Each row is a point on a landscape with many valleys, with its height.
From any point a ball takes the steepest step (drop divided by distance) to one of its 2 nearest points. It stops when none of these is lower. Distance is the straight distance between rows; heights are no part of it.
dagir height 32.4: [138 134 153 140 133 138 170 148 130  95 118 152 140 151 139 145 104 128
 136 127 165 184 122 115 151 106 132 125  74 121 124 122 123 174 108]
Rivuf height 26.3: [136 127 117  48 144 192 126 132 141 107  80 151  78 125 154 213 156 129
 138 136 165 167 137 125 106 179  89 115  93 137 214 122 110 112 142]
ruve height 33.3: [129 134 151 152 164 104 138  97 125 120 150 110 123  98 166 102  85 170
 103 153 118 119 103 172 173 119 134 140 127 128  72 128 121 121  77]
bef height 4.0: [119  78 116 168  98  60 115 176 143 138 170 132 168 126  76  73 124  95
  74  87 120  96 163 131 132  99 114 134 154  68 153 158 101 166  95]
nite height 40.2: [ 94 151 179 106 182 158 162  75 111 169  77 107 103 122 164 153 119 152
 103 204 120 127 139  88 137 115 130 127 101 154 121  92 143  78 100]
kod height 43.5: [104 136 103 128 134 160  92 116 117 190 120 104 152 111  98 136 184 122
 117 148 108 126 127  97 108 145 154 140 193 103 128 134 142  74 142]
lela height 89.7: [210 114 155 165  81  88 139 112 147  68 133 154 145 157 188 124 105 135
 183  41 131 103 117 195 135  78 111 113 121 197 146 150 122 180 157]
Fotur height 22.3: [150 103 116  62 146 183 111 110 150  86 100 117  85 107 166 184 176 116
 139 125 166 163 109 130 104 163 107 133  47 163 178 138 134 145 138]
Depup height 70.1: [145 134 164 114 154 137 137  82 115  63 119 147 101  90 161 178 122 128
 146 169 150 169  82 118 147 140  81  99  71 174  81 127 141 104  82]
Mer height 47.3: [155  64 112 131 124  82  81 136 135 102 202 124 149 100 135 140 156 111
 163 107 135 136  79 138 123 117 109  99 103 151 127 181 163 148 135]
lifi height 72.8: [181 133 122  84 191 139 153 163 111  74 115 148 122 142 125 175  71  85
  76  74 178 166 147 124 133 179 107  93 110 113 198 115 119 172 137]
limal height 41.8: [106 168 141 144 121 117 164 139 115 125  79  90 127 120  86  76  68 167
  97 133  86  88 126 146 161 160 130 166 189 102 111 133  79 108  74]
dukul height 40.4: [153 118 128 101 150 168  71 150 148 130 135 125 129  95 115 168 162 104
 111 135 135 172 141 145 156 125 127 129 119 101 159 156 115  90 140]
zeze height 50.7: [179  56  85 125 108  72  87 132 105  43 227 165 111 100 184 150 147  93
 169  97 140 124  96 160 107 112  88  71  61 180 127 152 195 177 161]
Lono height 36.4: [ 96 162 149 118 114 130 143  95 153 106 104 111 139 136 153 142 144 162
 187 173  95 153  85 120 135 129 124 160 102 177  89 111 156 110 123]
Vum height 27.6: [119 103  97 167  69 123  83 125 151 156 156 164 154 132 134 105 159  84
 184  94 135 120 103 158  54 118 148 117 145 154 157 170 136 161 200]
kevis height 24.4: [125 141 113 129 171 184 116 160 141 161 106  93 129 112 117 146 139 137
  86 145 135 157 195 103 123 140 121 122 179  55 184 119  96  57 159]
movar height 91.9: [185 119 127 143 101 128 144  93 143  61 119 149 135 144 174 128 123 115
 181  54 139 149  90 191 108 113 112 103 103 214 170 153 132 177 165]
pag height 61.2: [136 154 135 199  82 100 143 108 122 149 139 112 163 165 110  36 124 111
 124 116  87  74 122 132 138  93 132 173 152 148  42 107 134 158 127]
rala height 17.7: [105 124 132 152  80 109 104 156 158 159 136 143 144 138  92  81 126 141
 116 126  83  96 153 163 115 125 152 162 152  89 135 130  90 142 119]
popeb height 32.9: [132 129  96 119 123 141 113 131 119 138 120 112 130 115 118 137 142 146
 144 109 155 128 120 148 111 164 123 112 155  97 144 157 116  99 127]
Sesa height 8.8: [128 142 184  97 198 124 126 157  99 125 113 140 106 124 118 146  70 114
  66 136 152 118 161  95 167  97 114  90 116  91 117 132 115 109  80]
tekar height 43.3: [126  77 120 126 152  91  89 128 111 128 186 121 150  69 125 141 138 122
 131 137 136 128 108 132 156 122 128 120 100 120 109 166 169 125 109]
Kesud height 48.7: [ 63 104 114 117 123 116  69  87  84 166 127 111 142  83 111 130 166 155
  96 160  96  59 144 114 124 120 183 129 201 105 120 107 135  70  95]
pudu height 11.2: [136 129 134 107 104 132 137 147 167  88 116 144 147 143 141 159 138 140
 175 110 140 160  94 132 120 141 121 102 100 144 160 143 131 143 152]
Takiz height 49.2: [124 119  82 192  60 147 104 161 140 182 126 142 159 161 104 103 145 117
 139  97 130 110 179 138  69 133 134 137 217  75 194 147  68 149 175]
remim height 15.3: [143 157 134 114 137 213 153 127 165 133  70 106 107 150 150 131 152 133
 136 156 127 197 145 128 120 128 131 146  99 115 175 108 107 131 163]
vel height 9.7: [172 104 116  97 136 125 142 128 104 103 173 164  89 138 172 161 119 115
 148 100 173 124 114 141 101 133 106  76  57 164 132 150 143 149 138]
Pifep height 15.9: [ 93 160 128 121 135 154 158 152 144 150  81 106 116 136 122 128 111 184
 126 180 136 158 148 135 119 145 140 126 147  94 150 131 115 111 132]
Pupit height 17.2: [131 128 117 130 149 131 138 169 115 180 121 146 139 157  91 116 103  95
 121 120 157 139 146  93 114 152 135 127 160  99 151 129 152 162 139]
Pozan height 57.8: [124 139 151 201 110  97 158 117 103 122 117  98 177 168 116  42  91 139
  86 135  93  83 106 105 167 101 105 193 165 114  41  85 133 157 102]
Sivol height 60.7: [125 115 130 151 134 101 163  96 113  94 155 148 108 107 165 143 122 154
 141 155 142 127 125 109 127 130 103 101  89 176  64  85 179 133 118]
Zul height 81.4: [181 131 162 122 153 140 139 120 130 100 121 112 131 141 126 152 113  90
 149  82 143 169 102 135 135 110  89 121  78 178 123 150 141 138 129]
tiko height 48.6: [105 136 111 147  46 104 134 114 119 149  82 127 108 139  74  82 140 161
 119 129  89  63 145 130 135 147 118 156 193  74 140 123  53  93  83]
Gub height 49.1: [ 72 192 122 140 104 139 164 109  88 151  73  72 100 162  85  79 171 179
 100 180  32  68 142 105 132 119 173 183 210 113 109 107 113 109 151]
sume height 37.4: [ 28 149 101 124 104 133  94  84  98 179 139 100 124 111  91  96 168 148
 115 164  71  66 124 113  74 143 179 175 199 116  96 111 121  98 152]
dag height 7.9: [107 129 131  79 142 151 118 158 171 151 111 114  80 101 115 170 140 151
 114 147 122 142 140 134 102 167 107  91 171 106 188 145  96  72 171]
pitu height 53.6: [119 124 162 128 162  96 127  85 115 127 132 148 122  95 164 157  94 159
  99 163 125  98 144 118 168 116 153 111 110 143  95  53 146 100  64]
govo height 26.9: [132 170 126 140 119 170 130 183 172 162 113 103 118 138 112  75  94 135
 105 136  64 133 175 191 153 127 151 154 184  78 148 116  78 122 149]
Nenuf height 12.9: [ 94 126 135  71 131 121 126 132 168 154 139 116  81  90 138 148 127 155
 122 131 105 121 130 125  82 164 126 103 133 141 139 122 130  83 151]
vuk height 83.4: [190 124 149  84 133 131 124 135 148  63 173 128 111 120 143 170 128  85
 129  67 123 153  96 141 156  95 103 112  73 188 141 148 145 133 146]
Mege height 34.0: [147 156 163 105 169 172 137 190 162 125  88 133 102 135 130 142  89 130
  86 128 119 148 186 157 158 121 138 126 115  79 175  96  83 119 160]
Pifen height 52.2: [ 96  97 124 110 107  84  81 102 107 156 155 137 109  82 103 132 147 142
  89 127 117  58 145 137 128 146 141 110 172 104 110 119 108  62  89]
vavon height 34.4: [146 129 143  99 142 138 123 173 171 156 144 133 102 149 118 131 123  95
  98 117 120 156 168 139 141 120 142 115 113 114 169 117 115 143 168]
pali height 50.8: [ 99  97 142  86 154  93 106  89 109 128 146 141 112  82 194 185 135 158
 124 171 122  77 130 123 145 119 149 126  95 166 102  69 171  79  89]
Fim height 50.3: [125 141 163 155 140  83 129 126 106 131 155 103 160 128 108 101 120 131
 106 155 101  96 109 102 175  91 126 182 139 121  63 110 152 108  83]
lifes height 23.1: [106 174 125 142 107 164 113 161 134 169 102 112 147 144 108  83 131 153
 132 160  55 123 156 163 141 108 165 161 158  90 125 117  88 112 140]
fanis height 73.5: [161 144 183 124 196 149 123 119  94  99 122 167 124 134 162 171  82  85
 107 164 147 174  94  99 189  77 105 147  50 138  98  95 119 129  88]
fite height 47.2: [ 99 107 133 109 138  99  94 101 130 142 188 140 135  75 158 133 134 129
 138 164 104 101 126 162 153  98 140 136 109 158  79  81 176  86 130]
rofa height 27.8: [112 135 127 130 148 180  96 185 153 157 115  85 176 126 115 140 178 132
 102 141 107 158 185 107 130 121 153 174 174  49 157 122 101  73 150]
gal height 49.0: [114 199 134 130 114 175 133 125 112 153  72  84 151 157 103 117 162 138
 140 151  80 112 133  69 133 127 168 188 175 123  97 119 125  93 138]
nare height 20.8: [108 149 131 140 156 153 132 155 128 166  72  97 107 123 110 140 104 148
  62 152 122  98 206 103 137 128 139 120 202  49 172 102  69  54 126]
tivup height 20.9: [119 106 143 102 173  96 138 161 126 140 172 135 120 135 121 125  83  96
 103  91 171 109 139 136 101 132 109 113  95 131 136 164 160 159 118]
dev height 33.1: [154 142 134  78 205 180 122 146 124 137  98 121 106 121 118 177 105  92
  85 125 165 165 166 119 138 147  97  97 119 109 193 137 117  99 146]
defi height 32.1: [121 100 116 150  90  93 116 121 134 144 176 168 146 151 125  97 114 104
 152 110 140 123 132 177 106 131 129 102 122 153 132 159 147 169 171]
Pano height 23.2: [ 89 108  78 173  58 122 101 105 139 169 168 137 130 121 118  84 163 134
 180 100 119  86 119 145  47 131 161 124 157 130 110 156 110 151 173]
Sobos height 37.9: [128 150 154 107 188 161 122  95 125 172  72  96 120 118 143 143  99 153
  63 180 122 142 157 110 165 122 142 118 147 119 126  90 124  89  97]
Rafop height 11.3: [124  98 121 146  71  71 110 160 139 146 171 156 161 146  97  60 116 116
 106  82 101  80 147 158 123 119 120 158 136 105 117 121 111 165 104]
biv height 52.0: [ 94 134  97 136  75 103  95 124 115 140 129 133 119 108  80 103 155 161
 123 106  90  70 133 132 115 146 144 137 193  83 109 125  86  78 103]
Fuve height 12.1: [109 164 127 109 131 159 155 158 173 138  74 121  90 133 128 161 126 160
 141 162 114 165 127 127 109 180 101 118 153 119 182 145 115  92 170]
zal height 17.8: [114 107 121  85 126 145 129 123 179 155 141 104  97 110 137 149 179 117
 152 129 151 149 112 103  81 145 129 110 101 142 151 141 149 122 153]
lun height 12.8: [112  97  92 129 109 136 117  77 121 127 144  89 112  82 153 119 189 163
 164 124 152 108  74  94  78 143 155 132 127 135  93 106 143 113 130]
rukiz height 17.1: [119 154 173 117 187 130 141 155 122 155  61 105 109 118 120 129  69 137
  55 127 108  73 202 107 161 119 132 119 168  69 140  92  74  69  94]
Gof height 11.0: [125  94 102 151  98  93 118 176 130 141 122 133 155 137  84  80 106 131
  79  96 138 101 166 152 133 152 101 153 182  52 180 134  77 161  85]
bulu height 56.5: [108 105 161 148 155  88 111  86 114 142 147 142 128 113 153 108  88 148
  82 164  99  83 146 130 186 101 159 141 143 110  78  32 138 115  90]
Koguk height 47.6: [ 89 169 124 173 107 122 158  97  92 128 107 125 153 166 113 101 141 149
 150 185 129 123 101  84 141 114 139 176 125 152  52 104 156 145 129]
Laro height 80.0: [172 139 133 124 101 115 174 164 162  99 108 150 114 141 126 135  84 118
 114  53 138 134 163 158 124 140  98  83 153 119 207 157  68 163 153]
meba height 5.8: [142 132 131  78 129 123 134 166 150  93 146 155 100 119 128 172 123 128
 139 113 138 144 121 162 142 136 118  83  94 127 179 145 123 129 135]
tob height 75.3: [161 142 190 148 194 127 140 121  91  95 158 142 147 125 148 133  62  70
 122 129 168 159  91  93 168  87  96 139  54 141  80 143 141 178  90]
vabu height 42.2: [136  76  99  88 149 159  54 149 126 139 159 139 134  84 119 180 187 101
 137 135 128 167 122 147 130 131 158 134  98 108 166 123 143 125 129]
zezon height 45.9: [ 62 139 120 115 130 161  85 101 112 170 121  86 157 105 122 152 188 151
  96 179  79 111 131 101 111 119 186 143 207 106 137 105 123  51 129]
vafaz height 40.5: [146 138 125 135  75 109 158 114 130 117 120 144  86 123 132 132 151 173
 159 103 128 107 126 102 134 138 138 102 131 130  99  98 121 115  99]
Kos height 77.7: [170 126 146 116 102 101 169 168 122  86 137 152 111 156 136 151  88  99
 103  48 181 128 147 147 110 107 107  67 122 132 202 179  98 176 158]
ziber height 47.9: [ 87  84 115 141 128  92  97 108 103 114 194 114 150  79 129 102 143 148
 152 150 128  90  84 129 121 126 123 146 121 132  58 144 156  96  88]
Reg height 27.3: [153 107 118 167  93 104 135  90 149  94 120 116 128 128 153 113 135 129
 199 108 112 153  77 146 114 136 105  98 126 197 106 158 172 130 155]
zol height 29.4: [ 69 157 125 109 118 116 140 134 121 182 115  98  87 122  77  82 117 161
  72 148 102  63 168 128  98 130 131 145 194  89 142 124  91  90 129]
zepi height 35.7: [151 134 142 115 209 181 136 128 113 162  86 110 131 136 128 158 103 107
  70 137 150 159 161 101 160 137 125 108 136 107 147  96 118  88 109]
tizug height 30.6: [161 119 133 146  92 135 136  92 172  75  89 137 137 146 150 151 146 121
 196 141 125 184  65 133 127 134  69 100  94 211 116 149 160 134 141]
gul height 44.5: [139 133 132 154  58  82 151 124 124 125  98 149  81 141 110 112 126 173
 128  99 113  76 147 108 161 141 113 124 164  90 113 108  88 112  71]
fesi height 68.2: [149 144 182 129 171 120 156 121 123  80 109 138 117  88 145 176 110 140
 105 136 141 172 110  86 166 127 114 104 100 135  88 118 126  96  63]
Bagen height 87.0: [173 102 118 154  75 107 141 127 164 115 145 147 130 145 172 115 126 137
 174  40 142  89 135 173  99 120 143 115 123 170 131 123 108 185 163]
pem height 41.4: [ 32 145 107 112 105  91 143  73  66 144 118  94 128 131 106  90 149 180
  94 200  71  70 119 115 106 141 185 174 200 132  83  98 151 110 138]
sesu height 35.9: [128 136 166 124 149 131 167 157 139 119 108 172 130 196 135 118  55 103
 121 127 156 150 142 117 116 109 122 107  81 128 143  88 139 200 126]
Dez height 44.8: [105 190 148 145 111 136 151 148 129 111  68 102 142 164  88  82  93 164
 152 119  94 103 116 114 135 153 124 156 174 115 104 148  96 104 105]
dukev height 15.8: [153 131 114 142 109 133 148  91 106  89 133 165 125 151 167 135 140 121
 196 117 189 148 102 136 111 125 102 108  52 169 108 157 140 166 127]
mure height 13.1: [120 158 161 106 190 137 123 174 120 131 101 117 106 120 102 143  67 123
  81 105 141 100 177 123 144 118 106 120 136  77 137 135  86  80 112]
zeruk height 70.5: [176 104 110  73 178 158 119 117 122  69 130 134 125 122 124 185 110  97
 106  89 160 170 115 154 126 180 113 109 102 158 195 150 136 163 131]
popez height 31.2: [133 142 118 115 114 199  90 171 166 141 102 104 156 121 106 155 192 128
 153 113 116 163 149 112 112 123 143 170 145 100 167 131 111  80 163]
Gopi height 42.7: [134 135 114 178 104 114 156 159 130 145 118 167 180 210 132  98  88 103
 160 109 169 139 131 147 104 100 132 103 133 108 186 164 138 197 152]
Ziv height 31.0: [133  79 111  96 141 111  84 147 140 155 197 145 112  88 116 135 145  88
 123  89 134 129 132 170  80 143 147  99 117 138 159 145 142 168 164]
Ler height 82.4: [155 125 142 158  68  89 158 161 174 133 105 133 128 167 120  78  73 138
 112  78 116 110 150 170 117 123 103 101 172 129 183 159  80 161 133]
loz height 57.3: [100 115 131 158 125  78 161  91  93 100 149 124 138 107 134 136 126 184
 109 168 142 114 118  94 149 122 120 130 125 124  67  97 169 120  84]
teve height 25.3: [111 109 131 129 128 127 153 143 167 152 172 113 165 136 127 111 143 125
 135 119 149 148 142 112  93 129 142 138 108 137 138 139 170 178 158]
lumab height 36.8: [161  75  90 125 106  86 113 124 121 101 169 161 128 122 141 121 117  96
 155  73 161 110 120 160  84 147 111  83 133 171 162 167 166 180 161]
fumev height 30.1: [167 133  95  76 187 208 127 157 131 109  80 117 103 131 132 205 127 102
 108 116 165 184 156 135 115 175  86 131 126 108 217 134  91  90 168]
Kisub height 30.4: [150 105 131 105 119 135 116 168 156 165 156 161 134 154 119 140 150  65
 131 105 144 153 157 126 102 105 143 108 109 120 186 132 148 179 184]
nimup height 11.4: [155 135 122  67 114 108 129 146 144  77 144 165  63 109 159 159  97 119
 143 100 117 120 103 191 132 168 105  71  96 155 149 137 134 119 136]
piral height 64.1: [148 144 141 177 116 136 139 128 132 154 148 109 170 161 131  71 124 117
 135 103 111 114 125 133 138  88 137 166 133 138  89 145 123 160 141]
Rebi height 16.5: [150  97 115 162 113  69 149 148 134 116 110 145 141 138 102  99  79 112
  75  81 153 105 155 149 143 166  86 111 158  94 164 138  87 164  76]
tosun height 15.7: [136  96 110  96 168 113 126 132  95 111 180 160 125 141 132 129 110  79
 145 121 199 132 128 135 101 134 119 109  69 158 138 162 173 185 141]
nopu height 33.5: [ 61 159 114 117 111 149  87 124 123 200 119 108 117 121  82  88 144 134
  92 161  64  87 161 130  81 132 155 166 223  92 132 120  86  80 147]
pamor height 13.0: [134 140 153 122 168 138 136 156  89 145 124 138 131 148 107 136  96  91
  98 127 163 138 136  78 147 128  97  99 121  99 119 141 139 141  95]
Vuf height 69.8: [135 156 165 120 179 159 129 128 129 101  99 124 152 107 131 151 115 137
 114 135 127 185 117 108 181 110 110 144 117 115 107 134 116  94  76]
bar height 37.2: [156 124 128 123 138 171 106  99 129 145 127  93 132  99 120 151 177 121
 123 148 122 163 115 124 155 110 126 132 125 135 116 129 142  85 115]
fir height 44.9: [ 76 146 118 128 124 136 120 107 114 157 111 125 152 143 115 129 178 140
 145 185 120 119 107  83 138 105 167 167 120 137  79  91 162 102 131]
Mafun height 79.4: [189 126 175 161 143 124 143 141 109  98 145 131 166 150 150 134 106  84
 154  55 172 131 110 109 124  70  94 129  84 169 121 190 136 174 110]
nas height 37.3: [146 127 117 118 116 139 138 123 132 137 109 157  93 131 135 174 153 135
 142 120 150 127 138  88 139 145 138  99 105 128 129 103 130 112 116]
fison height 15.2: [144 132 103 146  90 145 140 125 161 101 101 133 150 170 141 138 163 109
 196 118 172 162 105 121 108 112 136 103 114 154 166 167 135 152 154]
Pogu height 38.7: [121  65  94 112 146 134  71 132 104 143 183 145 134 101 133 149 174  91
 152 178 148 168 139 116 132  99 153 130  79 103 146 146 161 154 137]
Loga height 24.9: [ 95 123 119  98 130 104 131 144 133 185 123 129 110 129 102  97  97 129
  94 106 126  81 155 135 109 159 123 122 180  94 149 133  90 106 123]
Gefiv height 71.7: [158 145 167  88 171 151 128  97 103  58 115 162  95 113 168 194  83  91
 120 165 141 174  87 130 158 114  74 117  26 186 109 116 134 131  80]
Melu height 66.1: [174 103 140 127 193 128 123 123 102  69 141 141 128  82 154 184 120 116
 111 125 160 182 110 101 171 122 115 109  87 135 112 124 147 162  66]
dol height 51.0: [ 77 147  95 176  91  93 175  79  81 116 139 123 149 158 114  88 151 151
 120 187 101  86 114  82 140 113 153 171 161 143  37  72 185 130 154]
manis height 75.2: [185  98 116 110 153 119 138 174 112  94 151 140 141 149 121 151  91  77
  84  43 184 150 156 129 131 129 123 100 118 118 202 154 115 194 148]
babo height 63.4: [163  90 122 139 161 108 136 102 117  76 166 153 120 103 193 162 122 122
 128 130 151 152 130 124 146 147 102 107  66 177  87  97 171 154 101]
tisip height 24.7: [112 151  94 176  51 119 145 115 131 141 108 122 125 152 108  81 149 160
 159 123 121 109 109 121 116 132 146 131 171 120 118 145 113 128 132]
Moke height 24.8: [132 163 119 174  95 122 165 118 113  99 129 161 125 154 159 132 124 159
 192 137 142 132 101 120 151  98 135 144  82 145  59 109 118 143 111]
buni height 34.6: [136  87 104 143 126 145  74 149 131 159 170 141 167 132 105 125 191  72
 144 128 151 172 146 112 118  89 159 132 119 103 166 167 139 161 177]
rubez height 17.9: [ 90 103  91 143  85 117 122  82 137 156 161 102 108  85 126 100 167 169
 148 132 125  93 105 126  55 162 147 113 166 138 103 126 134 128 160]
voga height 53.8: [101 123 133 156 125  61 137 102  97 123 141 103 163 127 101  71 116 152
  80 151  81  59 122 100 150 124 133 188 171 119  57  77 138 126  93]
nakev height 18.6: [148 118 124  98 146 205 127 115 166 122 104 107 108 127 151 155 173 116
 140 154 147 188 123 144 133 127 114 140  55 143 167 123 105 134 129]
pupez height 41.1: [185  60  63 110 130 123  89 139 101  99 179 157 127 112 139 154 144  76
 145  77 166 148 115 158 109 158 126  96 116 137 189 159 155 194 146]
zan height 16.9: [ 99 109  78 164  95 139 123  62 114 143 136  95 128 106 131 124 198 148
 174 126 125  96 106  82  95 145 167 165 130 158  53  95 167 114 156]
ver height 77.2: [178 134 187 148 167 107 161 145  97  81 144 144 137 144 137 131  62 106
 115  81 166 140 113 121 153  84  89 114  77 136  91 154 125 166  82]
femon height 38.0: [105 158 158 136 151 103 156 114 129 110 105  91 110 103 109  95  75 190
  98 145  92 102 121 144 162 131 110 127 158 131  76 137  97  95  84]
sil height 42.6: [ 76 162 161  94 152 147 130  88 129 165 101 102 117 135 126 150 168 151
 124 188 107 112 123  92 123 103 149 158 118 153 111 101 154  83 129]
roson height 45.7: [ 54 175 101 133  91 104 175  89  94 127  95  73 123 159  90  74 176 171
 106 187  26  77 119 132  99 143 177 191 209 140  76 121 124 120 183]
vema height 44.2: [101 128 127 111 153 147  74  81 127 158 143 136 145 110 154 136 137 123
 149 199  98 119 113 158 139 115 163 153  97 166  89  82 157  91 134]
zuba height 26.2: [129 108 108  76 179 127  83 167 121 131 177 141 122 100 111 143 116  85
 111 104 164 118 142 150 115 145 122 133  98 115 177 164 129 144 150]
gakor height 20.0: [106 161 136 158 108 113 178 123 131 134 103 117 117 150 119  92 106 169
 140 151 138 139 125 134 128 134 129 100 138 115 119 131 126 149 121]
Dud height 51.4: [160  60 113 150 129  68  85 121 112  74 221 145 135  74 182 143 147 106
 166 141 138 149  95 133 144 110  87 109  71 167  96 151 191 145 139]
Rusog height 27.0: [126 106 116 134 125  77 131 119 139 105 161 120  98  81 133 109  98 160
  88 120 142 117 130 154 137 132 118  79 133  94 101 146 110 119  79]
kabo height 73.2: [113 188 142 156 138 156 138 124 129 139 119 107 167 148 139 100 149 160
 134 196  93 142 103 138 173  87 170 201 122 110  93  94 117 111 115]
tas height 46.0: [133 132  98 179  76 138 139 161 140 159  94 157 171 197 120  79 106 114
 135  92 135 124 150 161 104 127 133 125 176  86 179 141  89 187 156]
bepin height 29.3: [125 120  97 170  87 134 114 150 136 143 126 133 151 136 102 119 166 139
 156  98 134 147 124 133 112 134 131 117 172  94 149 179 105 115 149]
zak height 30.8: [135 152 139 129 167 192 129 188 160 150  67 116 113 138 127  99  89 139
 108 138  89 145 179 140 162 127 163 154 150  74 157  71  99 119 148]
Vif height 84.5: [143 129 146 135  75  94 159 145 158 137 128 137 102 140 132  99 101 148
 151  68 113 104 149 164  99 145 122 104 147 139 148 127  99 162 141]
tuko height 19.7: [153 137 125 172  91 115 165 122 123 101 116 158 140 161 155 113 135 126
 190  99 172 135 104 111 119  94 130 117 105 158 100 159 127 166 141]
teman height 21.6: [144  99 129 147 111  74 155 134 144 115 139 117 113 113 113  95  87 134
  75  76 140 107 127 147 120 159  97  81 149 119 124 163 114 151  95]
kogo height 23.0: [129 127 127 139  84  98 133  97 163 135 154 127 132 133 129  98 115 125
 159 126  80 120 117 136 122 143 121  99 130 185  94 130 168 114 161]
Ziz height 71.3: [121 173 165 150 147 150 139 111 120  88 103  92 172 124 140 150 143 147
 142 166 118 167  79  97 174  93 144 184 114 110  94 116 121 106  82]
Pud height 34.3: [145 131 128 120 101 165 105 142 164 130 114  97 141 114 117 144 209 132
 157 108 127 149  98  96 137 133 146 147 123 128 119 134 137  90 136]
sive height 18.8: [117 164 122 150 120 183 167 138 161 172  82  89 125 165 125 104 139 150
 126 168 142 167 154 108 108 130 145 142 145  96 160 132 121 135 178]
nopi height 51.5: [ 84 186 132 126  98 133 147 132  96 146  97  81 138 153  91  91 180 158
  99 153  86  79 146 103 138 114 167 190 181  93  87 121  97  77 127]
kebi height 54.5: [ 74 123 135 177 132  70 167  65  75  94 143 114 149 129 135 121 147 174
 104 195 117 106 114  74 159 111 140 170 160 136  33  61 188 130 110]
vuma height 47.1: [115 204 161 122 144 171 147 144 129 143  68 104 157 172  90 114 112 134
 152 128  89 124 113 106 144 135 128 183 144 145 106 123 122 115 107]
zalan height 21.0: [115 127 121 118 149 123 158 152 114 193 106 145 105 140 100 132  86 122
  87 115 162 118 163 112 120 176 110 108 163 106 159 120 118 119 121]
sis height 28.8: [151 169 167 147 113 143 162 127 116  75 110 157 102 140 159 152  96 149
 176 114 126 165 102 118 171 104 120 130  77 139  97 111  95 139  94]
mapi height 37.8: [115  94  82 134 115 149  55 133 134 177 165 152 153 116  95 150 194  57
 165 132 111 155 128 115 100 135 164 139 146 117 156 147 158 138 170]
nizi height 39.1: [130 151 127 107 127 166 131 106 152 129 113 116 120 118 144 131 140 146
 179 161 113 157  91 184 136 144 134 170  73 183 110 120 127 116 122]
leno height 33.7: [122 161 150 144  94 141 174  91 147 102  76 132 108 146 139 138 127 147
 207 158 128 160  75 111 129 138 106 113  99 189 110 143 138 123 129]
misad height 40.8: [125 127  93 148 121 183  64 140 126 206 126 130 158 139  86 126 180  77
 129 148 109 152 142 110 102 146 142 144 158  97 154 146 113 100 178]
dulab height 45.6: [186  64  70  91 144  95  90 131  81  73 218 161  93 106 145 159 150  89
 135  94 158 138 113 163 120 135 109  61  71 152 160 173 168 183 145]
buru height 39.3: [125 123 146 141 125  90 160 162 119 123 124 171 162 184 138  93  68 107
 137 109 159 121 130 136 119 117 107  99 107 128 132 139 142 210 130]
rezun height 41.6: [122 131 133  68 164 163  95  80 128 133 134 131 110 102 166 146 122 122
 151 172 113 134 104 185 140 141 136 150  77 179 127 110 139 102 125]
Dodu height 18.0: [142 118 116 105  85  87 129 124 144 112 163 171  95 123 153 125 113 128
 163  98 109  99 126 160 122 155 103  88 111 188 113 121 158 124 149]
gef height 21.8: [122 111 122 106 121 146 121 140 183 141 137 111 159 142 136 136 176  96
 162 123 137 157 124  99  75 121 131 163  86 164 138 150 179 167 170]
Fonon height 68.3: [159 106 125  78 208 137 122 127 103  99 138 147 110  94 146 194 105 109
 107 134 177 162 122 137 133 173 120 102  93 150 147 126 162 137  86]
deruk height 46.9: [130 109 145 121 179 123  86 129 104 148 155 120 159 108 120 121 123 117
 101 161 128 127 116 120 160 108 145 155 127 104 101 132 153 110  86]

For each start below, name the point where the ball stops.
Gub => Sesa
kabo => remim
fite => meba
babo => remim
gal => bef
dukul => Sesa
Zul => fesi
zeze => lun

Call two points neighbours if one is among the 2 nearest of the other. Go from one point of each pair to the other, from neighbour to neighbour, staying as low as possible. Name the highest point that can't be avoided.
meba, vel => tuko
remim, dag => sive
tekar, meba => ziber
bef, Kisub => vavon
